Each scene shows the same named points in several views. A view is turned or mirrored, shifted and resized as a whole, has a little noise and may leave points out.

Scene 1
View 1
Q429: [ -5  -9   2  -1  16 -11 -12   4  -1  -7 -13 -19   7  -1   8   5 -22   2
 -17  -3  -2 -12  20   1 -13   9  15  -1  16  -7  -7  -3  -1]
Q60: [ 12 -21   7 -15  11  -3  -4   5  -3  -5  -4   5  14  -9   5   1 -20   4
 -12  -8  -3  -8  28  -8 -10  15  17   7  18 -18 -11   0  13]
Q110: [ -4 -12   0  -3  15 -13 -22  10   1  -4 -10 -32   9   3   8  -2 -24  -3
 -11  -5   4 -16  25   3 -22  -1  23   2  11 -11   5  -7 -13]
Q901: [-20   1  -4   8  18 -17 -19   8   3 -10 -22 -41   1   9  13   9 -24   1
 -21   3   3 -13  13   3 -18   5  15  -7  11  -3  -3  -7 -12]
Q377: [ -9   0  -1   6  17 -14 -12   9  -4  -9 -22 -24   1   3  13   8 -18   6
 -23   3   3  -4   7  -3  -8  10  13  -7   9   0 -13  -2   5]
Q818: [  4 -30   0 -12   9 -14 -29   7   4  -1   3 -36  17   0   2 -19 -28 -10
   3 -11   3 -31  43   4 -37  -9  36  12  18 -28  17 -10 -27]
Q846: [ -7 -19   4  -8  18 -10 -17   2   7  -7 -11 -26  13   3   5   4 -27  -4
 -11  -4  -4 -26  36   6 -27   5  17   2  22 -16   2  -6 -18]
Q781: [  4  13  -3  15  15 -17  -7  15 -20  -4 -13  -9  -7  -8  20  -4  -4  13
 -24  -2  14  18 -15 -23  10  11  13  -7  -7   4 -23   1  33]
Q187: [ -5   4  -1   9  17 -14  -9  11  -9  -7 -17 -16   0  -2  15   7 -16   8
 -22   0   4   2   3  -8  -1  13  12  -5   5   1 -17   1  14]
Q451: [  9  -4  -5   8  10 -21 -23  17 -14   5   3 -30   2  -3  12 -24 -10   1
  -8  -8  16   1   3 -16 -10  -7  30   3  -7  -9   1  -8   6]
Q369: [ 14 -42   7 -26   8  -4 -16   5   7   1  11  -8  26  -6  -3 -18 -27  -8
   5 -15  -6 -28  54   0 -32   0  32  18  25 -36  10  -7 -13]
Q80: [ -2 -10   5  -5  15  -3   0   3  -4 -11 -17   2   5  -4  11  17 -18   9
 -23  -3  -5  -2  17  -4  -2  23   5  -4  18  -5 -21   3  17]
Q306: [ -8   3   1   4  18 -10  -6   7  -3 -11 -19 -14   0   0  13  12 -19   7
 -26  -1   1   0   8  -5  -2  18   6  -5   9   1 -16   0  12]
Q807: [  5 -17   1  -3  11 -15 -22  11  -1   1   1 -29  10  -1   8 -13 -20  -3
  -6  -8   7 -15  24  -7 -22  -6  29   5   7 -17   7  -9 -10]
Q580: [-18   5  -1   8  23 -12 -11   5   1 -13 -26 -28   1   4  13  17 -24   4
 -28   6   3  -4   9   3 -10  14   7 -11  12   4 -15  -1  -1]
Q700: [ -2   4  -9  12  15 -21 -22  16 -11  -2  -9 -37   1   0  14 -10 -12   2
 -15  -2  14   1   0 -11  -8  -2  21  -2  -3  -2  -3  -5   4]
View 2
Q377: [  4 -16  -7  13   0 -21  19  -4  -6  16  -5   9 -27  11   8 -12 -18  -5
  10 -21  -5  -1   2  -4  -5  -8   7 -11 -16 -22  10   9  23]
Q580: [  1 -15  -8  14   0 -23  23 -13  -7  21 -13  10 -37  21   5 -14 -34   5
   9 -25  -4  -2   6   5  -1  -8  12 -11 -19 -25  18  20  18]
Q187: [ -1 -16  -4  13   2 -22  16   2 -10  11  -2  10 -27  -1  10 -12 -14 -12
  13 -24  -4   1  -3  -3  -4   0   7  -9 -15 -20   6  -1  24]
Q80: [ -9 -16  -3  13  11 -21  13  -3 -10  18  -5  18 -35  11   5  -5 -21 -11
   6 -20  -2   5  -7   2 -24  -7  -4 -20 -14 -19  20   9  18]
Q369: [ 41  -2  -9   3   4  -8  11  -2   7  20  -5  27  24  56 -24   6   2   8
 -21  50   2  15   2 -43 -84 -42 -18 -45 -12   3  17  -4   3]
Q807: [ 33 -12  -7   7  -7 -13  19   7   2  12  -2  11  11  20  -6  -8   5  -1
   0  18  -7   8   0 -32 -30 -20  -1 -24 -13 -12  -1 -10  22]
Q700: [ 28 -16 -11   8 -14 -16  23   7  -1  12  -4   0  -6   3   5 -20   0   1
  14  -5 -10   2   1 -20   8  -9  11  -7 -15 -25 -13  -3  31]
Q60: [  1  -7   2  11  13 -19   6   4  -7  13  -1  30  -8  17  -8   9  -3 -16
  -4   8  -3  14 -13 -16 -58 -15 -17 -32 -11  -4  16  -8  14]
Q846: [ 26  -4 -11   9   2 -16  22 -17   6  27 -10  15  -8  52 -12  -8 -21  17
  -9  17  -4   6  11 -21 -38 -30  -1 -28 -19 -13  25  20  11]
Q818: [ 55  -5 -16   1 -12  -8  20  -8  15  24  -7  10  26  59 -19 -13  -3  26
 -14  43  -6   5  12 -48 -50 -38   1 -35 -16  -8   8   4  14]
Q429: [ 12 -11  -7  10   2 -16  16  -6  -1  18  -9  15 -16  26  -1  -7 -17   1
   2  -1  -4   2   0 -12 -26 -16  -1 -23 -13 -16  15  10  16]
Q306: [ -6 -16  -2  14   9 -23  19  -1  -7  14  -5  15 -36   6   8 -10 -20 -10
  11 -22  -6  -1  -7   1 -10  -3   2 -14 -15 -22  14   9  20]
Q451: [ 40 -16  -8  10 -21 -16  20  17   0   2   0   3   9  -1   3 -18  11  -2
  12   6 -13   3  -2 -31  -4 -12  11  -9 -15 -22 -18 -17  32]
Q110: [ 35 -12 -14   5  -8 -13  22  -7   6  19  -5   7  -2  38  -8 -17 -14  16
  -2  13  -6   3   8 -28 -22 -24   7 -22 -16 -18  10  10  16]
Q781: [ -7 -24   0  16  -2 -23  12  20 -20  -1   3   9 -25 -33  15  -7   6 -29
  23 -32 -10   6 -19  -3   8  12   6  -3 -12 -25 -12 -18  37]
View 3
Q369: [ -7 -57   0 -13 -12  -7  38   6  30  17  -1   0  38  -9   4  -2 -25 -32
   5  40   8  11  47  27  -8  -8 -18 -21  15  20  17 -63 -25]
Q377: [-24   8  -6  -3  21  -3  -6 -22  -8   2   1 -11  12   6  -2  12   2 -16
  -4  -6 -23  16   6   8  -8  -9   7   1 -17   5   2  12  15]
Q580: [-24   3  -5   1  28  -7  -5 -31 -13  -7   1 -12   7   9 -14   7  14 -13
  -7 -11 -25  23  16  10 -11 -13   5   1 -29   6  -7  18  16]
Q807: [-18  -5 -12  -7  -1  -9  11  -3   9  20   2 -14  21  -4  16  13 -17 -31
   8  16 -15   6  16  17  -4  -3   5 -17  11  11  18 -23  -3]
Q110: [-24  -2  -8  -2  11 -13   9 -17   0   9   2 -11  13   1  -1   7  -2 -28
   4   5 -26  16  25  21  -5 -15   9 -14 -10  12   6 -10   4]
Q781: [-19  30 -12  -1  15   7 -33 -13 -17  10  -1 -16   9   5  24  32 -13 -15
  -3 -13 -10   1 -29  -7  -5  15  10  11  11  -6  11  46  29]
Q901: [-28   9  -9   0  25 -17   6 -25  -6   5   4 -10   3   4 -11   4  12 -21
   4  -7 -38  24  28  22  -3 -23  13 -11 -29  12   0  -3   4]
Q700: [-28  25 -16  -2  12 -14  -6 -10  -9  22  -1 -19   5  -2  19  20  -6 -27
  11  -2 -30   7   0  14   1  -9  18 -14   1   5  15   3  10]
Q818: [-21 -26  -8  -6  -2 -24  39   0  20  25   1 -11  26 -10   1   0 -10 -39
  14  31 -21  17  51  34  -3 -24   5 -33   3  24  18 -59 -25]
Q846: [-19 -28  -1  -7  11 -13  22 -16  10   5   1  -7  21   1 -15  -3   2 -24
   0  15 -20  23  42  26  -8 -19  -4 -16 -19  15   1 -31  -8]
Q60: [ -8 -33   3  -8  -1   8   2  -9  12   2   0   0  32   2   6  11 -17 -17
  -6  19   7  12  12   3 -11   6 -18   4  10   8   8  -9   6]
Q80: [-18 -10   1  -4  18   4 -10 -23  -2  -6   1  -7  19   9  -7   9   0 -11
 -11  -2 -11  18   5   4 -13  -1  -8   8 -15   6  -4  20  15]
Q429: [-19 -11  -3  -5  13  -5   5 -17  -1   1   0  -7  18   1  -3   6  -4 -19
   1   4 -17  16  22  15  -9  -9   0  -5 -12   9   4  -8   4]
Q451: [-28  25 -20  -3   5 -16   2  -2  -2  28   2 -18  10 -10  31  23 -17 -34
  16   6 -23  -1  -1  16   2  -5  22 -20  16   9  22 -10   4]
Q306: [-20   4  -2  -1  18   2 -12 -23  -8  -5   1  -9  13   9  -4  14   1 -12
  -7  -7 -16  17   6   4 -11  -2   1   5 -15   3   0  21  20]
View 4
Q781: [-15  12  20 -12 -16 -11 -14   0  10  -5  -5   2  23 -15  13 -11 -13 -15
 -47 -13  28  -5 -22 -13  10   1  10  -5  10   1  -7  -6   5]
Q429: [-10 -11   5  -4   8  -8  -4  -5   6   1  11 -20   1   1  -7   4  10 -14
  -5   6   1   7   3   7  -1  -3   4  -5  -2   7 -10   0   6]
Q187: [-15   0  10  -4  -2 -12 -14  -4   6   0   4 -11  15  -5   8   0  -2 -19
 -28  -5  14  -5 -11   3   4  -3   4  -4   5   7  -4   0   6]
Q369: [  1 -17   9  -1  19  -3  34  -2  13  -6  13 -41 -26   0 -50  -1  21   0
  27  25 -13  43  24  -3  -5   4  14   1  -7  -1 -32  -6  -6]
Q377: [-11  -6   4  -5   0  -9 -15  -5   6   1  10 -13  15  -1   8   7   5 -19
 -18   0  10  -6  -6   6   5  -4   4  -6   3   9  -3   4  10]
Q818: [  7 -31  -1   3   9  -8  17  -4  14   0  19 -39 -23  -4 -34  13  21 -12
  40  32  -4  34  10  -3   3  15  16   4   5  -3 -19   7   4]
Q110: [  2 -22   2   0   3 -10   2  -5  10   2  15 -27  -6  -3 -12  12  14 -17
  12  17   5  12   1   1   2   6  10   3   7   3 -10   5   8]
Q901: [ -4 -22  -5   0   4 -13 -21  -7   6   8  21 -18   9   4   9  19  15 -22
   6   9   6  -8  -6  12   5   3   3  -2   7   7   0  12  15]
Q846: [ -5 -20   0  -1  16  -7   4  -7   6   2  21 -32  -8   5 -16  11  21 -13
  15  18  -8  16  13  14  -5  -2   3  -1  -1   7 -11   4   7]
Q451: [ -2  -5  16  -4 -19  -9  -4   0  15  -1  -1 -11   8 -21  -2  -1  -6 -17
 -16   6  28   9 -22 -27  14  16  15   3  15  -7 -11  -1   2]
Q306: [-15   0   7  -5   5 -11 -14  -4   5   0   8 -10  15  -1   8   0   2 -15
 -29  -6  10  -7  -4   9   1  -8   2  -7   1  12  -4   0   7]
Q80: [-15   2   6  -7   9 -10  -8  -7   5  -2   9 -13  13   2   0  -4   5 -13
 -25  -8   1  -3   1  12  -3 -14  -1  -7  -6  11  -8  -3   5]
Q700: [  0 -18   4   0 -14  -9 -17  -2  10   3  11 -17   8 -11   4  13   2 -24
   0  12  21   1 -18 -12  11  16  12   4  16  -3  -1  10  13]
View 5
Q846: [ 25  -2  -6  -6  -6  12  15 -14  -8   7  16   7   1   8   4  35 -10 -12
  -7  22  -5  15  -5  16  11  36 -11  10  17 -17   3   5   3]
Q60: [ -9   2 -14  -9   8   0   8 -37 -15  34  20 -10  -5   1   4   9 -22  12
   3  27  -5   2  18  11  16   7  -1  13   2 -11   0  20   8]
Q901: [ 28 -19  -1   7 -21   5   5  14  -5   4   7  21   3   2   5  23 -19 -12
 -21 -12   9  12 -14  10  -5  29  12   5  15   4  -8  17  -2]
Q369: [ -1  20  -4 -38  13   8  21 -48  -1  14  24 -14  -2   2  -8  31  -7 -17
  15  47 -24  23   5  29  29  41 -31  14  21 -35  21  -2  19]
Q187: [  2 -14 -10   8 -13  -5  -2  -2 -12  24   8   9  -4  -3   6  -1 -33   9
 -10 -12  12  -1   4   3  -3   2  23   5   1  19 -11  32   0]
Q807: [ -9   8   0 -20  -6  -7   1 -21   4  15  10  -1  -1  -7  -7   7 -20  -9
   8   1  -9  13  -1  25  13  23   3   3  12  -2   9  15  16]
Q700: [ -5  -7   4 -11 -17 -11  -8   0   3   8   1   8  -6 -11  -7  -4 -27  -7
   1 -27   5   9 -10  17   1  15  20  -1  12  20   0  22  12]
Q110: [ 13  -3  -1  -9 -11   6   8  -6   0   6  12   9  -2   2  -2  26 -13 -17
  -4   1  -5  17 -12  21  10  32  -3   8  19  -7   6   8   8]
Q818: [ 13  12   6 -32  -6   9  13 -22   9  -1  12   0   1   1 -10  33  -4 -34
  11  18 -16  28 -13  38  20  54 -21   6  28 -25  20  -3  18]
Q429: [ 11 -11  -6  -1  -9   3   5 -13 -11  17  15   9   0   2   4  17 -21   0
  -7   6   4   9   4  11   8  17   2   9  10  -2  -4  16   2]
Q781: [-13 -17  -6   6 -18 -17 -14  -1  -7  25   3  11  -7 -14   1 -22 -36  13
  -6 -37  15  -5   1   6  -4 -13  37  -1  -3  37 -11  35   9]
Q580: [ 22 -22 -11  19 -18   5   1   5 -18  16  11  16  -1   4  12  17 -21   4
 -22  -8  13   3  -3   0  -3  13  16   6   9  10 -17  23  -7]

In a view up to two points have been moved. Name them for each view, in the order of its rows, or write -.
view 1 | Q80, Q807
view 2 | -
view 3 | Q110
view 4 | Q451, Q700
view 5 | Q781

Scene 2
View 1
Q478: [ -7   1  19  16  24   9   6 -30   2  12   4 -21  -8   4  -2 -19  17   1
   9  20  -8  10   1  16  -9 -17   2   4   9  -7  29 -29   9]
Q632: [-14  -5  20   0 -10   6 -26 -16  -5   0   1  19  18  -3  15   2  18  -6
   6 -15  -5  24  -2  -3 -12   7  -8 -15  15   7  22  -6  -7]
Q418: [-11 -10  23  -3  -9   2 -30 -19  -9   3   9  20  22  -1  20   1  27 -12
   4  -5 -11  22  -3  -6 -19   9 -13 -19  12  10  25  -7 -12]
Q680: [ -6 -10  24   0   8   4  -8 -33  -6  13  18   0   9   5  16  -6  31 -13
   2  30 -19  12  -6   7 -28  -5 -11 -16  10   8  29 -18  -8]
Q398: [-13   3  11   2  -2  12  -3 -16  -5   6  -2  -2  -2   1  10   5   6  -3
   0   2   1   7  -3   6 -12 -13  -3  -9   7   3   9 -17  -2]
Q547: [-10  -8  23   4   3   6 -17 -24  -4   8   7   7  12   2  11  -7  22  -6
   8   1 -10  20  -3   2 -14   0  -8 -11  14   4  26 -15  -3]
Q494: [ -2 -11  26   4  20   6  -5 -37  -3  16  22 -12   8   6  11 -15  35  -9
   9  34 -23  13  -5  11 -24 -10 -10 -10  10   4  37 -22  -3]
Q469: [-16  11  -5  -3  -6  12  17 -10  -8   9 -11 -11 -20   2  13  18  -9  -6
  -8  15  10 -12  -6  13 -16 -27   0 -10  -5   5 -13 -22  -6]
Q330: [ -8   3  11   3   8   9   5 -22  -5  13   1 -10  -6   3   9   0  13  -4
  -1  20  -4   3  -6  11 -18 -17  -3  -8   5   3  13 -22  -3]
Q880: [-10   2  28  27  18  10 -18 -21   8  -1 -10  -1   8  -4 -11 -29  13  10
  25 -32   0  40  12   3  13   4   4  12  19 -17  41 -16  19]
Q193: [-17   9  -2  -4 -14  10  -2  -5  -8   3 -14   5  -7  -3  12  19  -5  -3
  -8  -7  11   0  -3   3  -8 -16  -1 -12  -1   7 -10 -16  -5]
Q771: [ -6   5  13  13  24  11  20 -28   0  17   3 -27 -18   6   4 -10   9  -3
   4  34  -7  -4  -3  19 -13 -27   0   1   1  -5  16 -33   6]
View 2
Q880: [  7 -17   8  20   5   9  22 -15   6 -17 -10  11   5  12  16  30  10 -21
 -33  -1  -1   0  14   3  -1  -7  14  -8 -16 -16 -13  -8 -35]
Q478: [  8   6   9   0  -1  -1  11   4  -5 -15 -13  10  11  14  -7  -3  -2 -13
 -24   7   6 -13   1   6  10  18   5  -8  -2  -8  -9   3 -29]
Q469: [ 11  -2   6   3  12  21  -6  22   1   2  -6  13  -1 -15 -16 -20 -16  -5
   5  21  27 -10 -16 -20   9  22  15   3 -20   1 -21  22   1]
Q680: [  5  -4   0  16  -5 -10  -3  11   0   7  -6 -11  -1   6   1   0   1  -5
  -6   5  -6 -11  20   7   5  17   9   7  17  14   0   7 -24]
Q193: [  7 -15   7  18  14  26  -2  15   8   6  -3   8  -7 -18  -2  -5 -13  -5
   6  17  21  -6  -8 -23   4  10  21   7 -25   0 -24  16   2]
Q632: [  6 -22   3  33  10  12  -2   5  10  11  -3  -5 -12 -13  14  13  -1  -7
  -1   8   5  -3  17  -9  -3   0  21   9  -9   9 -15   7 -10]
Q330: [ 10  -1   6   6   1   4   0  13   0   0  -8   3   2   0  -7 -10  -6  -8
  -5  12   7 -12   0  -4   8  19   9   1  -2   4 -10  12 -16]
Q547: [  5 -13   3  25   1   1   4   2   6   4  -5  -7  -5   1  10  12   5  -8
 -10   4  -2  -6  19   3   0   6  13   6   2   8  -6   3 -23]
Q494: [  5   5   1   9  -9 -16   1   8  -5   1  -9  -9   4  14  -2  -2   7  -8
 -17   3  -9 -15  18  12   7  22   4   2  19   9   2   4 -32]
Q398: [  7 -10   6  17   8  14   2   8   5   1  -8   5  -2  -6  -1  -2  -5  -9
  -5  11  12  -7   2 -10   3  11  13   3 -10   2 -15  11 -10]
Q418: [  2 -22  -1  36   4   3  -2   1  11  16  -3 -13 -11  -7  16  19   4  -4
  -3   2  -6  -3  27  -1  -4   0  18  12   3  15  -9   3 -16]
Q771: [ 11  12   8 -10  -3  -1   5  15  -7 -13 -13  12  11  10 -20 -18  -6 -13
 -18  13  13 -16  -8   2  14  27   3  -6  -2  -5  -9  11 -24]
View 3
Q547: [ -4   0  -4   1 -18  15  14  -2  -7  -1  -5  -6   9  -3   8   9   7  -6
   8   9 -16 -10   2  -2  -3  18   3 -19  18 -14  -6  17  -4]
Q680: [  3   7  -9 -14  -6  16   1  -7  -5   7  -3  -8  -3  12  13  10   3 -14
  15  10  -8 -18   0   0   0  21 -10 -12   7 -25   4  13   0]
Q478: [  2  30  10  -1 -16   7  14   7  -8  16  -7 -15   1  11  18   3 -19  17
  -5  15 -14 -17   9   8  10  14   1 -12   1   4  13   7 -15]
Q418: [ -7 -15 -11   3 -15  15  11 -10  -8 -14  -6   6  13  -6   1  15  21 -19
  13   5 -17 -10  -6  -9  -8  19  -2 -22  25 -23 -16  19   5]
Q193: [  7 -22  22  28  -6 -20  28  -9  19 -27   5  10  10  12  -2   7   4  11
 -12   0 -23 -13  -2  -9 -10   5  -5 -20  -6  16   0  -8   5]
Q398: [  5 -10   6   6  -5  -5  15  -8  10 -12   1   2   5  12   4  10   4   0
   0   7 -15 -17  -1  -4  -6  14  -7 -17  -3  -4   4  -1   3]
Q469: [ 15 -17  30  26   4 -33  24  -6  30 -22   5   4   2  25   1   4 -11  23
 -18   3 -19 -19   1  -7  -6   0 -13 -13 -26  24  15 -24   7]
Q880: [-20  21  11  18 -49  16  37  12 -29  10 -14 -12  25 -19   9   3  -7  23
  -8   9 -29  -1   6   4   2  15  23 -31  37  13 -15  30 -27]
Q771: [  9  29  15  -3  -2  -4  11   3   6  13  -2 -15  -9  23  20   1 -27  21
  -6  13 -10 -22   9   8   8  11  -6  -5 -13   7  22  -2 -11]
Q632: [ -6 -19   1  13 -17   3  20  -8  -2 -18  -2   6  15  -2  -3  11  21  -7
   4   5 -21  -9  -4 -10 -11  16   0 -27  17  -9 -12  11   3]
View 4
Q547: [ -3   4   4  -1   0   6  -8   1   0  -1  -9  -7  -3 -24  -4  -2  13 -12
  13  15  -3   8 -18  -1 -10  -4  15  15  16  -9   6  -6  23]
Q469: [ 18  23   5 -29   8  18   5   9 -10  -9 -17  16   6  -1  21  14  13  -1
  -8  11 -11 -22  10   4  30  31 -14  -4  -1   4 -23 -36 -29]
Q193: [  3   1   4 -20   7  20  -6   8 -14  -2 -12  20  12   6  17  12  10   4
 -13  14 -15 -16   3   0  25   9 -13 -16  -3  -8 -12 -20 -11]
Q880: [ 12  -2  34  38   6  19 -28 -12   3  -1  -8   3  23 -28 -24  -2  -5 -44
  26  27 -31  22 -21  -8  -2  -5   2   5  27 -48  -1 -16  37]
Q771: [ 35  46  19  -9   9  10   2   0   6 -17 -22  -9  -4 -29  -3   7  13 -26
  23  13  -4  -5   2   5  13  40   3  29  16   1 -18 -37 -19]
Q398: [  7  11   7 -12   6  13  -4   2  -4  -4 -12   5   1 -12   6   7  10  -7
   4  14  -9  -7  -3   3  10  12   0   3   9  -6  -9 -18   0]
Q494: [ 15  33   6  -7   3   0   2  -1   7  -9 -14 -26 -19 -38  -7  -6  18 -20
  31   9   9   7 -14   3 -13  14  22  41  23   7   5  -9   9]
Q418: [-19 -13  -5  -8  -3   6  -7   6  -9   8  -6   2  -4  -7   8  -2  14   4
   2  14  -2   3 -17  -2  -8 -19  11  -2   7  -4  13   6  27]
Q330: [ 15  26   5 -12   8  10   1   3   0  -9 -17  -5  -5 -20   5   4  16 -11
  12  10  -5  -6  -2   4   8  20   5  18  12   2  -9 -20  -8]
Q680: [  4  22  -3 -13   1   1   5   2   2  -4 -13 -20 -19 -28   2  -4  17  -9
  20   9   8   4 -14   2 -12   6  20  28  17  10   5  -7  13]
Q478: [ 28  34  22   7  10  12  -5  -4   4 -13 -18 -12  -1 -34  -9   3   6 -33
  30  15 -10   6  -6   0   5  28   5  26  23 -11 -11 -28   2]
View 5
Q547: [  0   8   5  -4 -15  12  -4  -3  -3  -6 -22 -11   2   2  -4   5  -3   3
   5  -2   4 -12 -10  -9   3 -18  -8  11  -8   9   0  -1   0]
Q632: [  6  14   7  -2 -18   9  -4   7  -4  -3 -20 -12   7  -8   0   4  -2  12
   9 -10   9  -4  -3 -10  15 -21  -4   4 -11   5  -2 -10  -7]
Q469: [ 22  -6  -4  -8   6 -18  -2  13   6   9  -3  -4  14   0  -5  14  -2  -8
  13 -13  -7  -3  22 -13  11  -8  -3  -6  20  -9   1 -30 -10]
Q680: [ -3   3   0  -7 -16  19  -4  -3   7   0 -23 -11  -1  10  -2   9  -6 -11
  10   5  -6 -21  -4  -9   3 -14  -5  12   4   4  10   4  12]
Q193: [ 19   1   3  -5  -3 -14  -3  15  -3   4  -8  -7  14 -10  -2   9  -2   6
   8 -19   1   0  14 -10  16 -12  -2  -6   3  -5  -4 -28 -17]
Q398: [ 11  -1   2  -7  -4  -5  -3   5  -1   1 -14  -7   8  -1  -4  10  -2   0
   8  -8   1  -7   5 -11   5 -16  -5   2   4   3  -2 -16  -7]
Q494: [ -7  -2  -5 -10  -8  18  -2 -11   5  -4 -22  -7  -2  19  -8   8  -4 -16
   6  10  -8 -27  -6 -10  -7 -12 -10  15   5  11   8   7  14]
Q330: [  7  -4  -3  -8   0  -1  -3   0   4   1 -13  -5   6   8  -5  13  -3  -9
   8  -2  -7 -14   7 -12   1 -11  -7   5  11   2   2 -13   1]
Q418: [  0  15   6  -2 -29  20  -3   5  -2  -6 -25 -16   4  -8   2   1  -6   9
   7  -5   9 -11 -10  -9  14 -22  -4   6 -14   6   3   1   0]
Q771: [  4 -16 -10 -14  18  -8  -3 -13   4  -3  -9   2   2  23 -16  15  -2 -18
   5   5 -10 -19   2 -13 -17  -8 -13  13  18  12  -2  -9   3]
Q880: [ -2   3   6  -9   7  -9  -7 -20 -23 -20 -19  -1   0   6 -16   3   5  18
  -5  -5  19 -11 -24  -9 -18 -25 -17  17 -19  32 -22  -8 -20]
View 6
Q494: [ -3  17  11  21   5 -19  -2   9  -6 -18  -9  15 -10   7  -7   2  -3  11
  -5   8  -9  -8 -23  15  10  24  23 -23  -5  -2 -15  12  -9]
Q330: [ -1   7  14  18  11 -10  -9   0  -3  -7 -18  24  -8  -6  -6   5  -4  12
   4   1 -11   6  -6  -8   3   1  14  -9  -2  -6 -18  13  -4]
Q771: [ -6  15  22  26   7 -12 -11   0  -4 -19 -27  36 -11   1 -19  14 -11   5
   4  11 -11  15 -10  -7   4   3  18 -16  10  -8 -21  22 -11]
Q193: [ -2 -11  13  12  25   7 -17 -11   3  17 -23  24  -5 -26   4   0   1  20
  14 -12 -11  10   9 -34  -6 -26   2  11  -3 -10 -18   9   3]
Q398: [ -2   3   7  16  18  -2 -11  -4   2   2 -17  16  -3 -16   1   1  -4  14
   3  -3  -6   1  -4 -11   6  -5  10  -2   0  -6 -16   8  -2]
Q880: [ -9  19 -14  40  21   7 -21  -8  14 -10 -22  -8  16 -25  -5   0 -36   0
 -16   8  25  -6 -13  14  27   5  12  -5  23  11 -21   8 -11]
Q478: [ -6  17  11  32   9 -10 -11   1   0 -19 -24  23  -3  -3 -16  10 -19   4
  -2  11  -1   6 -12   3  11   9  19 -16  13  -2 -21  16 -13]
Q418: [  1   0  -8  11  20  -6  -7   4   0   6   0  -7   0 -13  16 -15   1  21
  -3  -8  -1 -18 -16   9  11  13  11  -4 -15   2  -9   0  -1]
Q632: [  0  -2  -5  15  24   1 -11  -2   4  10  -6  -2   1 -21  13 -10  -2  17
  -1  -9  -1 -11  -8  -3   8   1   5   2  -7   0 -12   1   0]
Q469: [ -4  -4  21  15  15   0 -13  -8  -1   5 -27  36 -10 -15  -6   8   1  15
  14  -6 -15  17   6 -32  -7 -19   8   1   1 -13 -19  14   0]
Q547: [  0   7  -3  19  16  -6 -10   2   1  -3  -7   0   0  -9   4  -7  -6  14
  -5  -2   0 -11 -15   9  12  13  14  -7  -4   1 -13   6  -4]

In a view up to two points have been moved. Name them for each view, in the order of its rows, or write -.
view 1 | Q632
view 2 | Q880
view 3 | Q398, Q469
view 4 | Q418
view 5 | Q771
view 6 | Q193
